A landscape with many peaks, sampled at points; each row gives a point and its height.
From any point a climber takes the steepest step (rise divided by distance) to one of its 2 nearest points. It stops when none of these is higher. Distance is the straight distance between rows; heights are no part of it.
dudib: [ 81 122 150 147 127 145 138 100  74 124 114 134 123 146  91 144 128 162
 122 151 205 166  66  99 148 144 135 102 148 138 135 130 166]  height 725
lugav: [121 183  89  75 124 190  92 169 103 145 107 137 156 125  81 116  82 128
  85 105 155 158  83 124 122 162 148  88 169 111 143 201 136]  height 190
subig: [ 93 171 123 127 119 183 115 178 172 146 103 126 142 103 153 120 101 118
 101 127 153 159  91 141 129 139 134 151 152  86  94 170 140]  height 375
tolag: [136 123 137 102 120 129  71 150 131 146 133 157 130 104 110  60 135 137
 133 110 147 142 159 149  94  95 161 101 112 107 132 159 100]  height 721
faz: [ 66 157  81 149 144 192  85 158 133 118 117 172 148 137 102 187  88 120
  45  84 160 176 102 119 156 131 136 152 174  96 148 185 193]  height 410
pek: [154 157 122  65 121 155  72 170 171 189 123  87 155 103 118 107  97 101
 113 101 147 108 124 150 105 126 121 119 117 121  92 185 106]  height 275
bom: [ 65 125 134 129 130 137  13 144 138 103 102 177 181 127 102 145  87 126
 126  63 162 109 118 151 166 118 149 124  92  57 137 173 160]  height 339
suf: [195 129 111 118 118  97 108 176 112 155 135 111 147 162 192 128 144  89
 131 137 118  75 184 192 144  77  88 119  89 162  88  98  84]  height 393
Gem: [119 148 120 103 101 148  63 109 118 108 133 161 130 161 107 126  85 130
 106  73 167 156 107 100 106 114 134  79 115  72 171 189 212]  height 645
sok: [112 114 109 151 127 160  52 175 175 127 124 168 178 158 118 112 129 108
 111  77 132  95 178 170 188 123 125 150  98  82  79 147 141]  height 494
mevit: [143 127  87 113 134 146  75 180 130 138 142 146 143 129 133 158 141 116
 106 109 163 137 145 150 153 112 112 179 131 123 124 138 141]  height 449
naguf: [138  85 153 157 109 124  77 100 179 128 162 171 144 133 180 165 123  69
 157  95  98 111 187 199  76  68 115 133  77 119 126 106 155]  height 509
vik: [161 112 127 142 169 118 230  99 132  80  91  91 129 119 117  98 139 159
 182 212 100  79 153  66 163 152 142 159 189 167 178  60  41]  height 598
rozeg: [107 125 151 156 120 148  85 115 142 130 126 167 118 112 122 120  90 150
 161 112 176 185  79 126  95 125 165 107 131  61 179 167 162]  height 717
tivap: [117 127 169 142 137 127 172 110 117 100 101 124 119 141  94 130 114 173
 173 165 151 137  96  64 167 191 156 105 157 113 153 123 111]  height 408
Ferog: [129 154 149 110 126 128 145 117 104 145 123 102 122 118 101 146 133 110
 128 120 165 158 107 128 124 110 167 146 127 150  99 114 113]  height 223
Bona: [173 115 114 121 137  66 186 136  91 120 109  75 126 108 141  88 155 126
 195 187 106  71 158 101 163 138 113 121 143 171 148  75  46]  height 350
zuvem: [107 115  82 133 148 185  65 137 169 144 146 196 173 120 142 140 117 124
  82  99 112 142 169 163 116 110 138 163 138  79 128 141 160]  height 218
lefov: [109 122 139 102 130 113 193  97  93 136 127  89  82 120  82 104 149 131
  74 172 161 187  85  80  86 126 144 118 153 194 166 127 144]  height 369
ped: [131 102 100 134 145 120 115 114  88 119 153 159 116 132 113 172 143 134
 139 125 133 158 126 118 138 133 140 153 134 129 169 108 148]  height 571
Goveb: [127 104 139 127 101 138  52 114 176 152 160 187 186 138 168 151 116  87
 144  80 119 109 172 167 107  84 126 118  82  92  98 157 165]  height 546
gepun: [141 156 140 135 128 113 186 161 149 133 109  55 100 107 109  69  92 134
 177 137 110 145 125  74  96 165 146 122 167 120 129 147  73]  height 318
tusu: [126 135 149 129 129 119 154 120 159 117 148 137  83 119 134 113 117 178
 129 108 120 165 117  83  89 123 115 131 135 103 150 161 158]  height 631
Rin: [180 114 122 180 125 125 160 115 169 122 125 115 129 124 164  73 129 138
 207 135  72  73 139 169 151 131 104 164 125 110 120  78  91]  height 114
tani: [103 156 103 145 136 143 104 179 109  69  94 145 143 135  96 159 128 149
 108 110 122  82 116 146 201 168 118 168 140 119 110 136  91]  height 15
Zutib: [156 172  90 118 125 128 116 172 135 147 116 106 176 118 126  81 104 137
 150 101  83  94 131 134 134 145 140 135 139  97  80 158  60]  height 607
zop: [143 125 110 180 139 146 127 114 139 147 126 134 149 129 139 109 126 148
 171 120  97  85 120 184 168 126 127 179 121 107  85  91  90]  height 93
bafe: [ 84 151 128 149 112 186  87 102 140 146 133 169 159 160 122 157  62 131
 104  78 161 174  83 121 118 128 157  94 133  63 128 184 212]  height 561
Mip: [165 144 116  98 131 131 141 154 115 148 140 108 112 115  66 127 143 118
 100  94 152 133 150 153 159 144 143 130 136 170 113 126  93]  height 242
pil: [ 97 135 122 157 143 130  89 152 138  70 101 163 132 121 128 128 139 151
 105 105 107  94 160 165 160 121 115 165 123  97 111 117 111]  height 25
pufod: [164  91 158 121 133  86 174 121 141 113 147 120  68 130 107  75 151 134
 187 138 104 114 181  94 145 127 145 124 108 157 169  89  96]  height 687
Saror: [100 154 117  67 120 168  60 129 113 191 121 141 182 144 130 149 116  83
  80 106 146 105 116 136 121  74 126  99 103 149  69 188 156]  height 120
zeva: [216 136  93 134 117  97 150 183 116  99 140 129 146 159 114  92 150 145
 127 109 125 109 198 121 158 135 130 140 135 133 105 107  63]  height 424
vula: [116 150  96  86 129 146 117 128 120 141 148 129 126 147 133 173 124  95
  96 104  86 153 107 123 116 137 112 130 127 137 129 154 184]  height 152
Lup: [189 175  55 144 121 134 171 176 114 132 117  80 164 130 127  98 118 127
 146 121  80  90 133 120 158 167 120 154 171 129  84 118  58]  height 702
farok: [162  93  98 146 144  85 100 147  88 107 149 156 109 154 133 183 152 110
  94 112 150 105 198 164 184  86 119 168 100 161 151  78 115]  height 398
fep: [125 138 141 143 101 138 132 145 163 107 122 122 122 125 145 138 125 130
 153 134 135 134  99 120 168 201 133 125 127  72 125 128 158]  height 143
vupa: [153 162 104 154 115 114 176 165 113 138 106  80 163 115 146 106 135 162
 147 157 119 111 109  85 136 173 115 119 164 113  73 129  70]  height 601
bamef: [193 154  73 128 124 157 110 194 143 131 122 127 179 166 145 105 141  97
  96 102 103  76 192 174 169 103 103 150 128 141  59 108  89]  height 573
Ribo: [131 143 123  99 119 114 130 106 104 194 135  93 140 133 143 145 154  86
  83 134 118 153  87 122  71  87 121 107 114 179  95 160 148]  height 145
mebi: [ 81 146 132 114 112 131  71 144 104  87 106 165 147 123  98 126 101 164
 111  93 184 126  86 130 176 158 148 108 118  68 145 164 151]  height 368
Gusop: [134 116 159  90 111  99 119 118  94 136 147 135 111 111 106  79 135 132
 158 119 136 128 148 139 110 123 161  73  97 134 134 117 101]  height 646
nevat: [ 87 168  85  92 120 189 107 144  85 150 122 137 157 148 118 146  95 109
 103 125 110 147  78 121 129 149 152 123 151 117 104 173 143]  height 170
Berib: [150 156 126 134 123 104 191 102 150 144 134 101 128  65 147  82 112 132
 169 130  77 124 132 135  86 129 174 138 138 113 115  94  69]  height 519
mava: [125  99 140  95 140 131  94 119 149 132 170 144  91 123 107 145 126  96
 109  77 134 161 164 161 109  99 135 123  95 144 167 118 179]  height 551
telin: [154 101 108 140 146  94 131 138  82  94 124 133  89 135 111 145 164 107
 148 155 136 106 169 138 178 109 137 177 127 174 173  78  87]  height 426
lupog: [168 119 126 130 120 111 112 139 146 151 163 122 128 170 149 136 130 131
 156  93  99  94 153 142 144 122  83 137  88 126  89 142 132]  height 581
mab: [ 89 160 120 129 155 140 204 132 120 121 117 107 138 114 150 158 124 139
 126 157  97 162  68 129 129 156 111 170 167 152 107 101 130]  height 174
bozit: [129 148  97 128 121 191  81 181 164 145 117 146 199 141 150 133 137  90
  99 117 126  90 155 180 170 131 117 134 116 114  47 117 133]  height 528
susad: [137 155 150 123  92 117 148 121 122 141 127  90 132 153 157 115 122  95
 161 129  83 113 142 108  76 109 126 107 113 135  65 143 105]  height 338
nud: [155 137 133 149 143 154 102 157 138 109 121 132 129 157  98 143 101 173
 132 119 149 153 122 122 113 154 133 151 146 100 122 137 103]  height 407
Ropul: [150 113 160 122 132 106 176 106 134 137 148 127 102  84 118  89 148 127
 178 139 118 161 140 128  90 121 168 108 123 146 153  85 102]  height 603
Nunab: [186  99 164 172  98  73 120 108 151 136 120 116 116 129 146  70 154 129
 185 151  89  65 164 137 104 117 135  89  82 117 122 121  56]  height 538
zur: [131 130 147  93  74 142 108 140 116 131 139 104 140 143 121  79  99 150
 139 140 172 124  96 117 119 188 128  66 113  87 106 157 144]  height 169
nel: [120 144 148 113  95 113 107 135 159 117 143 145 142 127 158 113 120 131
 157  91 108 117 133 126 120 126 115 120  96  82  96 169 147]  height 642
bos: [144  99 143 137 123  92 131 113 118 132 135 119  92 134 170 123 165 118
 125 175 108 107 155 141 100  96 107 130 101 154 126 103 112]  height 432
Domeg: [164  84 166 153 119  77 157  90 133 127 125 113  99 127 175  93 154 117
 195 190  80  69 166 134  95 102 116 101  97 157 142  79  71]  height 480
Vozup: [100 115 129 226 156 145 138  86 150 106 107 142 109 138 114 200 140 123
 110 128 115 147 133 114 148 137 148 168 145 109 145  85 156]  height 97
bamis: [154 122 112 172 133 120 176 118 166 125 129 111 111 109 185 105 158 110
 170 134  86 102 140 166 151  97  85 190 130 138 122  73 133]  height 139
nen: [118 148  90  93 104 162 109 203  88 110 117 130 140 103  95 110 149 122
  61 147 194 129 129 148 150 150 134 140 165 154 107 153  99]  height 505
det: [120 144 136 149 156 121 145 131 148  99 119 163 124  88 144 138 121 157
 181 113  91 158 110 137 127 140 144 143 145  87 166 112 120]  height 382
gunus: [161 135  95 126 143 104 176 166  76  97 114 111 125 114 107 117 162 119
 157 153 123 107 148 134 174 145 119 155 164 184 141  88  62]  height 389
zegu: [123  83 183 108 133  94 176  84 133 116 123 102  64 112 114  79 147 150
 160 199 118 100 150  66 110 140 145  89 116 162 176 102  89]  height 812
bofut: [160 107 165 116 102  89  74 130 127 118 124 123 115 139 122  82 129 112
 168 124 107  81 162 156 116 128 151  85  69 115 128 133  75]  height 593
ran: [130 124 128 114 138  87 218 135 123 127 116  62  86  82 107  85 150 143
 130 189 144 130 131  56 129 152 130 146 172 179 154 114  77]  height 362
taz: [142  77 161 127 125  92 221  73 166 145 153  92  90  98 150  64 131 138
 202 195  72  99 146  69  72 132 140 113 125 163 168  96  82]  height 659
dumi: [109 117 156 135  91 147 100  83 116 136 141 134 117 161 139 134  97 132
 154 134 177 172  61 101  61 114 106  75 121 107 161 170 218]  height 366
Kizub: [101 157 118 106 123 141 109 151 121 122 113 148 114  86  97  68 121 144
 106 112 125 143 134 133 123 128 174 125 142  96 138 162  94]  height 630
Rabu: [151 116 108 173 164 131 232  84 138 131 121  99 127 141 147 141 157 129
 151 186  78 126 109 103 150 138 109 186 168 176 137  63 119]  height 142
Zon: [108 133 110 146 130 150 138 106 156 185 146 124 134 102 147 159 138 102
 113 117 120 146  92 163 147 130 143 171 121 119 100 128 160]  height 182
vabos: [ 80 180 118  65 132 157 159 141 111 156 123  97 146 108 125 122 100 110
  72 120 151 197  59 127  77 114 136 125 160 160 110 163 165]  height 297
bizok: [141 139 129 112  96 157 102 184 148 119 129 113 153 138 121 101 119 127
 140 120 149 119 123 147 159 196 128 110 121  88  87 135 123]  height 157
sego: [165  84 175 144 108  96 111 109 160 123 173 168 120 132 171 136 139 118
 183 112 115 126 174 169  75  90 115 100  76 129 139 102 134]  height 474
seko: [174 153 135 132 130  92 198 136 136 100 109  72 123 140 116  89 107 145
 191 140  81 108 157  55 119 157 139 128 154 128 128 116  61]  height 360
zam: [ 79  91 131 156 132 125 143  77 141 159 160 148  98 108 138 140 159 108
 101 124 132 198  95 124  96  99 140 140 122 136 162 132 213]  height 418
potu: [100  91 125 168 120 134  49 162 141  91 136 156 146 173 101 153 123 104
 112  71 157 114 192 145 190 131 131 142  92  87 112 122 170]  height 466
viz: [ 47 139 129 129 122 162 109  95  97 101 128 161 109 139 112 115  69 170
  99 105 199 177  60 119 110 112 119 103 143  93 184 165 225]  height 469
mizo: [ 59 122 130 165 133 154  64 126 182 104 129 175 158 114 165 172  84  91
 155  78  99 131 142 160 118 102 133 167 112  55 137 144 179]  height 175
sobod: [111 116 107 127 129 126 145 108  54 114 141 151 115 130  72 167 147 149
  94 136 183 162  96 101 156 141 156 143 156 163 163 132 146]  height 629
garik: [109 111  98  76 150 171  59 132 161 176 149 201 186 125 137 124 125 117
  61  95 126 117 193 163 113  77 125 129 116 118 106 165 161]  height 232
fek: [133 156 121 151 141 133 189 115 147 103 113 123 105  87 120 113 127 136
 140 138  92 136 125 131 147 157 173 162 158 110 140  88  89]  height 444
bug: [105 156 118  86 116 138 170 129  88 140 131 111 111  92  88  93 119 152
  71 134 187 186  81 109 102 136 148 109 166 149 147 155 142]  height 334
Venid: [150 138 124  64 106  82 128 155 110 154 144  54 109 114 160 115 120 114
 110 147 136 101 132 120  91 133  88 105 107 161 100 139 103]  height 317
sug: [133 120 140 102 108  87 160 140 107 130 129  70 110 114 153  78 138 137
 148 176 111 106 140  96  89 157  91  67 129 149 115 125  97]  height 342
dogi: [179  90 128 131 159  86 197  91 102  96 126 113 102 150 132 154 156 118
 157 182 121  87 172 111 182 105 133 180 130 195 178  33  89]  height 467
nav: [144  95 180 181 134  94 143  72 163 126 133 145 112 123 130 161 151 140
 196 124 111 120 129 109 134 134 130 101 104 116 160 107 141]  height 62
Setu: [ 80  80 166 150 131  98 147  49 123 137 141 139  78 122 140 144 154 132
 134 162 114 140 102 103  88  94 128 130 101 150 163 126 168]  height 472
Gumud: [145 142 125 103 105 127 119 159 112 145 133 106 161 152 186 114 134  70
 165 141  94 104 159 161  95  84 111 120 107 151  65 114  99]  height 363
soget: [177 147 139 131 128 104 101 136 172 108 112 119 142 108 181 126 121 103
 183 103  79  82 150 182  96  82 100 152 101 114 119 111  86]  height 105
kiga: [123 126 135 208 162 145 196  72 165 125 105 115 116 137 142 179 145 108
 151 158  71 138 101 118 147 144 130 169 152 137 141  73 148]  height 118
das: [148 149  98  91 100 118 103 177  78 105 147 155 173 164 117 141 132 149
 101  94 160 120 146 104 168 133 125 122 118 117  85 156 129]  height 470
Zuku: [172 165  47 109 125 165 143 207 118 132 135 119 180 131 125 108 141 109
 105 118 103 103 161 156 162 152 109 147 167 151  79 125  83]  height 623
fotir: [177 140 136 132 112  84 161 144 125  95 127 123 137 141 115  80 134 172
 159 117 111 117 163  78 135 151 150 120 126 101 109 123  73]  height 394
tutoz: [128 137 122 127 138 162  47 162 137 134 121 145 155 150 119 162  99 152
 117  96 164 133 112 132 122 123 113 147 122  95 111 171 138]  height 413
Malir: [ 75 148 136 170 129 174 141 143 151 150 115 126 110 130 146 142  94 124
 134 139 152 186  66 122 147 149 153 168 155  90 124 158 160]  height 448
Fovu: [ 53 120 164 184 130 144 101  87 142 109 110 166  83 118 113 127  79 175
 115 109 178 168  73 111 122 124 147 103 133  64 190 165 191]  height 572
kolal: [116 133 167 161 104 144 109 113 159 138 121 144 129 121 139 108  61 173
 172 137 141 147  61 130  99 170 172 109 129  47 143 175 112]  height 565
vif: [138 152  92  91 160 147 141 147 136 144 139 129 147 112 128 154 151 107
  62 100  87 117 152 190 137 115  95 148 137 176  97 106 128]  height 230
fopu: [179 146 115  76 124 122  91 164 134 170 135 104 146 124 111 108 123 109
  96  97 132  94 173 163 131 116 131 111 110 148  91 146  78]  height 257
pul: [142 134  95  68 128 129 121 159  69 147 147 117 141 146 114 176 151  97
  38 135 154 132 128 162 130 121 109 111 123 207 108 123 132]  height 203
lon: [ 87 141  89 161 161 168 109 133 135 128 128 171 133 118 119 177 114 163
  70 103 112 161 103 140 134 146 121 154 164 100 143 151 154]  height 364
bagin: [102 117 153  87 114 151 112  86 119 166 153 120 132 139 130 137 106 101
 123 122 146 180  62 152  54 110 108  83 113 159 138 156 203]  height 330
tebe: [ 92 115 149 135 127 148  87 135 130 125 116 127 105 132 147 134 143  97
 130 150 129 127 136 170 107 102 112 147 109 138 112 115 136]  height 438
Kedas: [152  88 159  74 116  63 181  99  88 126 168 115  88 146 133 130 152 142
 125 159 155 138 145  86 129 128 114  79 104 185 161  97 149]  height 468
Paro: [112 114 152 151 141  90 134  89  86  89 104 165 107 130 109 135 167 168
 138 149 115 124 142  76 135 117 147  94 125 125 159 118 119]  height 274
mize: [ 64 118 127 184 137 170  74 104 153 151 140 163 151 146 107 184  89 118
  97  61 144 154 124 134 140 120 141 131 123  80 117 159 207]  height 499
nim: [111  89 165 155 169  96 182  80 122 113 114 151 108 115 105 134 180 179
 163 170 122 120 131  67 170 140 116  92 146 156 177 107 125]  height 298
Vur: [157 132 191 188 129 102 188  78 197 112 104 123 130 121 156 137 118 158
 218 143  97 106 115  84 132 140 142 141 130  92 133 111 102]  height 44
rutuz: [100 143  80  95 144 195  66 186 119 132 123 169 180 130  95 179 120 100
  64  91 192 157 121 141 159 119 113 133 160 141 131 170 186]  height 450
revup: [110 101 168 189 121  98 111  83 154 109 123 158 128 128 126 161 116 155
 188 107 131 121 113 102 158 154 159 125  98  61 152 131 153]  height 51
Muzag: [105 139 106 132 144 158 159 124 122 149 135 114 120 122 103 155 142  96
  79 130 139 158 111 161 145 121 157 203 144 170 103 100 128]  height 202
limog: [113 158 115 162 170 176 136 142 146 127 103 128 141 122 147 164 108 128
 134 134  89 152  93 172 111 128 116 181 162 129 114 103 115]  height 141
Gapug: [111  82  96 153 145 132  58 126 143 137 165 151 142 142 147 198 122  89
  82  84 126 102 192 179 155  97 100 166  89 121 123  94 176]  height 441
lirag: [ 70 151 151 164 122 171 137 131 124 146 102 122 102 146 115 130  86 152
 123 128 201 182  37 103 156 146 131 114 156 104 137 179 180]  height 567
rifun: [139 142 103  75 139 113 150 161  87 117 132  96 119 117 128 146 151 113
  68 143 101 101 147 167 133 148  84 114 135 201 110 103  95]  height 216
bafel: [149 137  98  49 144 145  90 148 158 179 145 145 164 104 144 113 130 103
  59 103 102  93 183 183 118  99 114 124 112 146  98 148 116]  height 244
bolat: [179 125  99 148 145 107 177  98 129 183 138  82 121 104 148 105 161 112
 139 153  58 106 124 156 103 124 112 126 135 174 122  91  86]  height 191
zot: [ 77 133 113 123 145 187  55 160 203 146 126 182 170 107 142 131  75 111
 116  82 137 136 143 163 146 111 150 186 128  58 132 172 163]  height 199
bazuf: [101 117 168 119 123 103 170  82 122 156 123  80  73 116 129 107 148 123
 115 171 125 150  86  86  67 106 119 117 123 171 137 151 139]  height 414
gur: [155 106 141 130 157 109 212  83 152 102 102  96 122 114 157 131 153 137
 186 229  84 103 132  55 129 159 128 132 166 148 189  74  93]  height 757
ruboz: [134  78 144  94 132  70 195  90  64 125 146 108  94 165 125 148 169 116
  93 202 154 123 152  89 150 119 135 115 116 221 155  81 120]  height 443
Ger: [115  80 127 141 157 104 158  66 108 125 158 140  98 137 125 171 151 128
 130 149  96 154 125 114 114 121 142 149 118 166 179  78 158]  height 523
sabe: [107 120 114 186 149 150  85 107 168 112 126 164 153 109 176 167 112 101
 154 105  91 118 146 189 110  81 128 193 118  83 131  89 142]  height 150
pileb: [140 164 103 125 112 126 145 137 102 138 120 110 135 122 131 126 139 158
  83 147 110 123 112  90 108 156 124 108 151 115  96 154 104]  height 527
Posof: [107 166 111  89 114 130 115 182  94 117 101 109 136  90  82  78 114 154
  92 124 158 113 119 129 137 160 146 117 158 123 105 168  66]  height 558
Vibit: [153 121 154 117 125 108 171 124 125 115 123 102 117 119 116 117 140 155
 156 161 127 127 125  89 124 193 111  67 144 137 140 113 118]  height 370
tupi: [190 146  94 124 150 114 157 132 143 171 134  91 134 104 152 116 157  93
 113 109  73  92 153 199 132  98  90 134 127 182 106  87  91]  height 211
Sova: [134 123 110  84  75 129 124 140  84 125 150 114 107 144 113  81 139 143
  82 152 175 129 129  97 129 166 126  75 126 121 128 155 149]  height 181
kis: [ 84 128 141 173 131 153 119 111 130 115 135 171 117 157  80 132 103 158
 119  75 137 165 131 113 156 143 167 122 133  84 131 151 167]  height 447
farez: [122 112  83 110 132 153  86 165 107 121 155 153 119 134  96 169 145 111
  62  99 184 166 143 136 148 123 112 150 144 144 160 151 182]  height 481
Sur: [ 45 127 117 118 123 148  78 117  74  90 122 175 140 134 116 152 108 150
  84 109 175 142 105 130 139 115 124 115 128  99 139 145 192]  height 406
laba: [139 158 114  54 113 118 109 139 132 174 133  74 131  72 142 109 106 113
  97 130 131 125 102 140  66 133 120 106 123 131 117 165 111]  height 296
gema: [ 93 139 123  98 138 115 186 133  80 118 122  88 109 113 113 136 144 132
 103 166 118 121  99 122 139 152 106 142 150 193 112 111 109]  height 198
zeru: [118 158 134  95 103 127 116 133 133  99 134 150 116 134 118  95 100 152
 128  84 121 153 115  90 113 144 135  84 119  74 152 188 170]  height 731
Mez: [125  75 192 116 127 102 159  46 143 107 133 132  88 140 122 142 130 167
 163 181 147 125 106  40 115 150 116  68 116 135 212 124 177]  height 463
tef: [135  96 179 103 120  85 151  81 109 105 147 136  70 157 100 122 128 168
 144 125 156 133 132  51 121 119 121  77 102 146 184 135 170]  height 501
datev: [135  85 126 125 136  89  86 129 103 122 166 149 124 162 172 199 137  91
 104 115 131 118 186 176 137  83  98 125  74 152 139  82 166]  height 419
feteb: [124 124 151 148 144 109 197 110 143 167 116  66  92  93 134 105 147 135
 147 180 121 142  92  95 101 131 119 150 152 165 126 126 100]  height 361
Kop: [143 100 109  75  99 114 101 148  61 143 165 129 116 164 133 138 145 118
  83 151 159 116 144 143 148 142 106  84  99 162 124 126 146]  height 193
Vub: [ 63  87 158 135 114 112  73 106 115  88 140 151 107 121 145 165 123 128
 124 120 173 135 124 135 129 123 105 114  94  98 157 116 204]  height 367
fasod: [ 97 158 141 141 120 168 146 140 143 130 105  97 125 107 151  89  94 102
 168 164 100 145 103 150  87 145 162 150 154 105  98 124  89]  height 415
vomon: [137 118 154 141 122 137  72 131 117 156 120 119 109 155 100 128 137 150
 110 117 173 126 118 125 113 114 106  96 108 130 106 170 135]  height 374
mup: [168 129 111 154 121 114 135 118 130 124 122 115 116 133 149 150 160 141
 111 161 107 102 134 112 136 146 113 147 131 121 116 113 107]  height 475
zitav: [115  83 188 126 115 121 156  67 138 137 147 120  99 137 139 125 119 164
 168 171 160 158  68  89  76 146  96  74 124 139 174 137 192]  height 420
mozet: [177 169 102 119 130 142  81 193 169 103 107 147 201 150 134 124 109 123
 145  78 100 112 145 141 144 138 135 144 122  70  95 151 101]  height 542
mato: [170 126  87 154 138 131 204  97 124 144 123  69 122 136 162 117 151  95
 144 165  66  87 114 157 153 125  97 186 144 182 117  53 112]  height 166
ranaf: [ 78 133 169 153 117 141 134 114 133 128 100 119 103 111 138 112 141 100
 172 152 107 133 103 142 114 131 138 116 125 121 116 133 126]  height 507
sus: [183 116 114 118 110  86 112 161  83 106 149 150 138 192 109 129 149 141
 120 103 131 106 187 118 177 132 128 115 101 132 108 128 100]  height 446
gil: [ 82 162 118  88 135 194  78 146 137 154 108 157 154 118 103 103 100 118
  75 101 165 166  98 142 105 109 130  89 157 111 137 196 173]  height 213
Til: [117 155 158 153 121 149 142 140 134 110 100 131 122 143 103 104  77 178
 141 134 150 164  83  97 128 184 170 104 158  71 132 160 111]  height 471
Seno: [122 121 135 194 131 102  90 114 154  78 100 165 138 138 135 126 127 166
 148 113  93  91 132 130 148 136 151 161 100  50 130 129 103]  height 37
feg: [163 140 143 105 111  86 104 180 126  98 115 120 160 142  93  54 129 160
 143  90 128 115 157 115 125 147 140  75 110  96 100 158  72]  height 365
Nokis: [175 129 104 114 132 120  77 179 141 134 136 149 159 138 180 151 156  96
 111 116 137 124 181 165 124  70  93 148 112 131 104 115 128]  height 421
dede: [143 147 142 173 135 139  99 122 188 118 113 153 164 117 178 146 103 128
 192  98  73 106 118 179  88 100 105 158 119  84 107 135 111]  height 125
dekom: [175 103 141 133 159 101 192 107 115  65 100 114 107 136  87 151 153 150
 143 182 123  67 169  98 190 162 129 146 151 188 178  57  60]  height 513
fogek: [165 121 106 102 136  74 240 138 110 128 131  28 111 101 124 103 137 119
 117 186 136 112 152  84 122 153 116 156 165 214 130  71  66]  height 396
Vugo: [124 149  97 105 122 146 128 124 116 204 140 112 179 118 159 145 146  75
 116 130 106 135  97 162 109  96 134 141 119 163  66 130 131]  height 161
mut: [180 112 129  99 140  79 216 105  97 117 139  84 111 138 132 142 155 105
 112 184 124 110 163 124 138 131 135 140 128 215 145  38  83]  height 431
pigar: [129 128 128  95 121 126  74 120 107 166 137 122 124 165 141 176 138  82
  72 120 143 137 130 135  88  61 109 119  92 163 104 163 167]  height 132
pesur: [ 88 126 172 140 106 132 136  98 103 129 113 139 110 118 111  94 144 143
 141 140 174 163  97 112 115 123 145  70 130 118 132 142 157]  height 612
derud: [131 160  92  63 136 149  72 202 118 126 122 161 208 135 130 112 117 125
 126  88 127 109 154 143 153 116 117 134 127 114  82 166 107]  height 502
sed: [117 125 147 110 119 138  84 124 161 124 157 164 131 141 133 142 118 107
 129  66 125 153 160 133 100  93 123 113 100 101 127 159 187]  height 587
gevu: [184 148 108 160 122 144 105 124 168 132 105 119 161 108 189 137 136  72
 153 120  98  80 143 211 127  82 117 172 114 117 102  74 110]  height 89
zas: [127 112 139 153 138 119 134 144 109  77 111 138 108 144  74 155 148 173
 112 124 152 102 140 113 189 178 108 138 136 142 132 119 113]  height 8
paval: [ 95  95 163 132 163 110 198  78 111 122 109 117  99 120 108 136 168 161
 124 202 155 163  87  54 119 132 131 114 161 183 181 111 140]  height 331
bipes: [ 58 180 145 101 129 167 125 132 125 153 100 122 124 111 133 101  80 121
 113 117 136 175  48 126  81 102 125  95 156 115 128 205 163]  height 252
Fetu: [ 99 107 127 192 164 127 175  76 121 106 111 148 102 119  93 191 153 157
 105 161 132 136 110  90 178 157 155 167 164 141 173  94 132]  height 82
Vudus: [147  93 145 210 151 113 114  81 141 128 119 145 124 140 118 152 145 140
 177 115 106  85 151 161 165 116 131 149 100 120 128  75 108]  height 76
rol: [111 114 135 119 139 154 103 117 130 132 151 147  98 124  82 145 119 141
  85  88 180 185 120 140 114 125 122 110 132 133 165 139 195]  height 515
Pidiv: [139 111 168 117  91 102 128 122 142 118 150 131  85 133 156 102 141 125
 153 135 136 152 137  91  67 103 113  96 108 118 148 157 161]  height 557

Where does a climber stop that starts at each point below?
soget: rozeg
Saror: rozeg
pigar: rozeg

Call two points neighbours if one is among the 2 nearest of the other. Go from one point of each pair to the other, from neighbour to neighbour, staying as high as possible. Name the lowest point that can't be avoided.
zegu, ranaf: bos
tef, gur: mut
tolag, zegu: Ropul
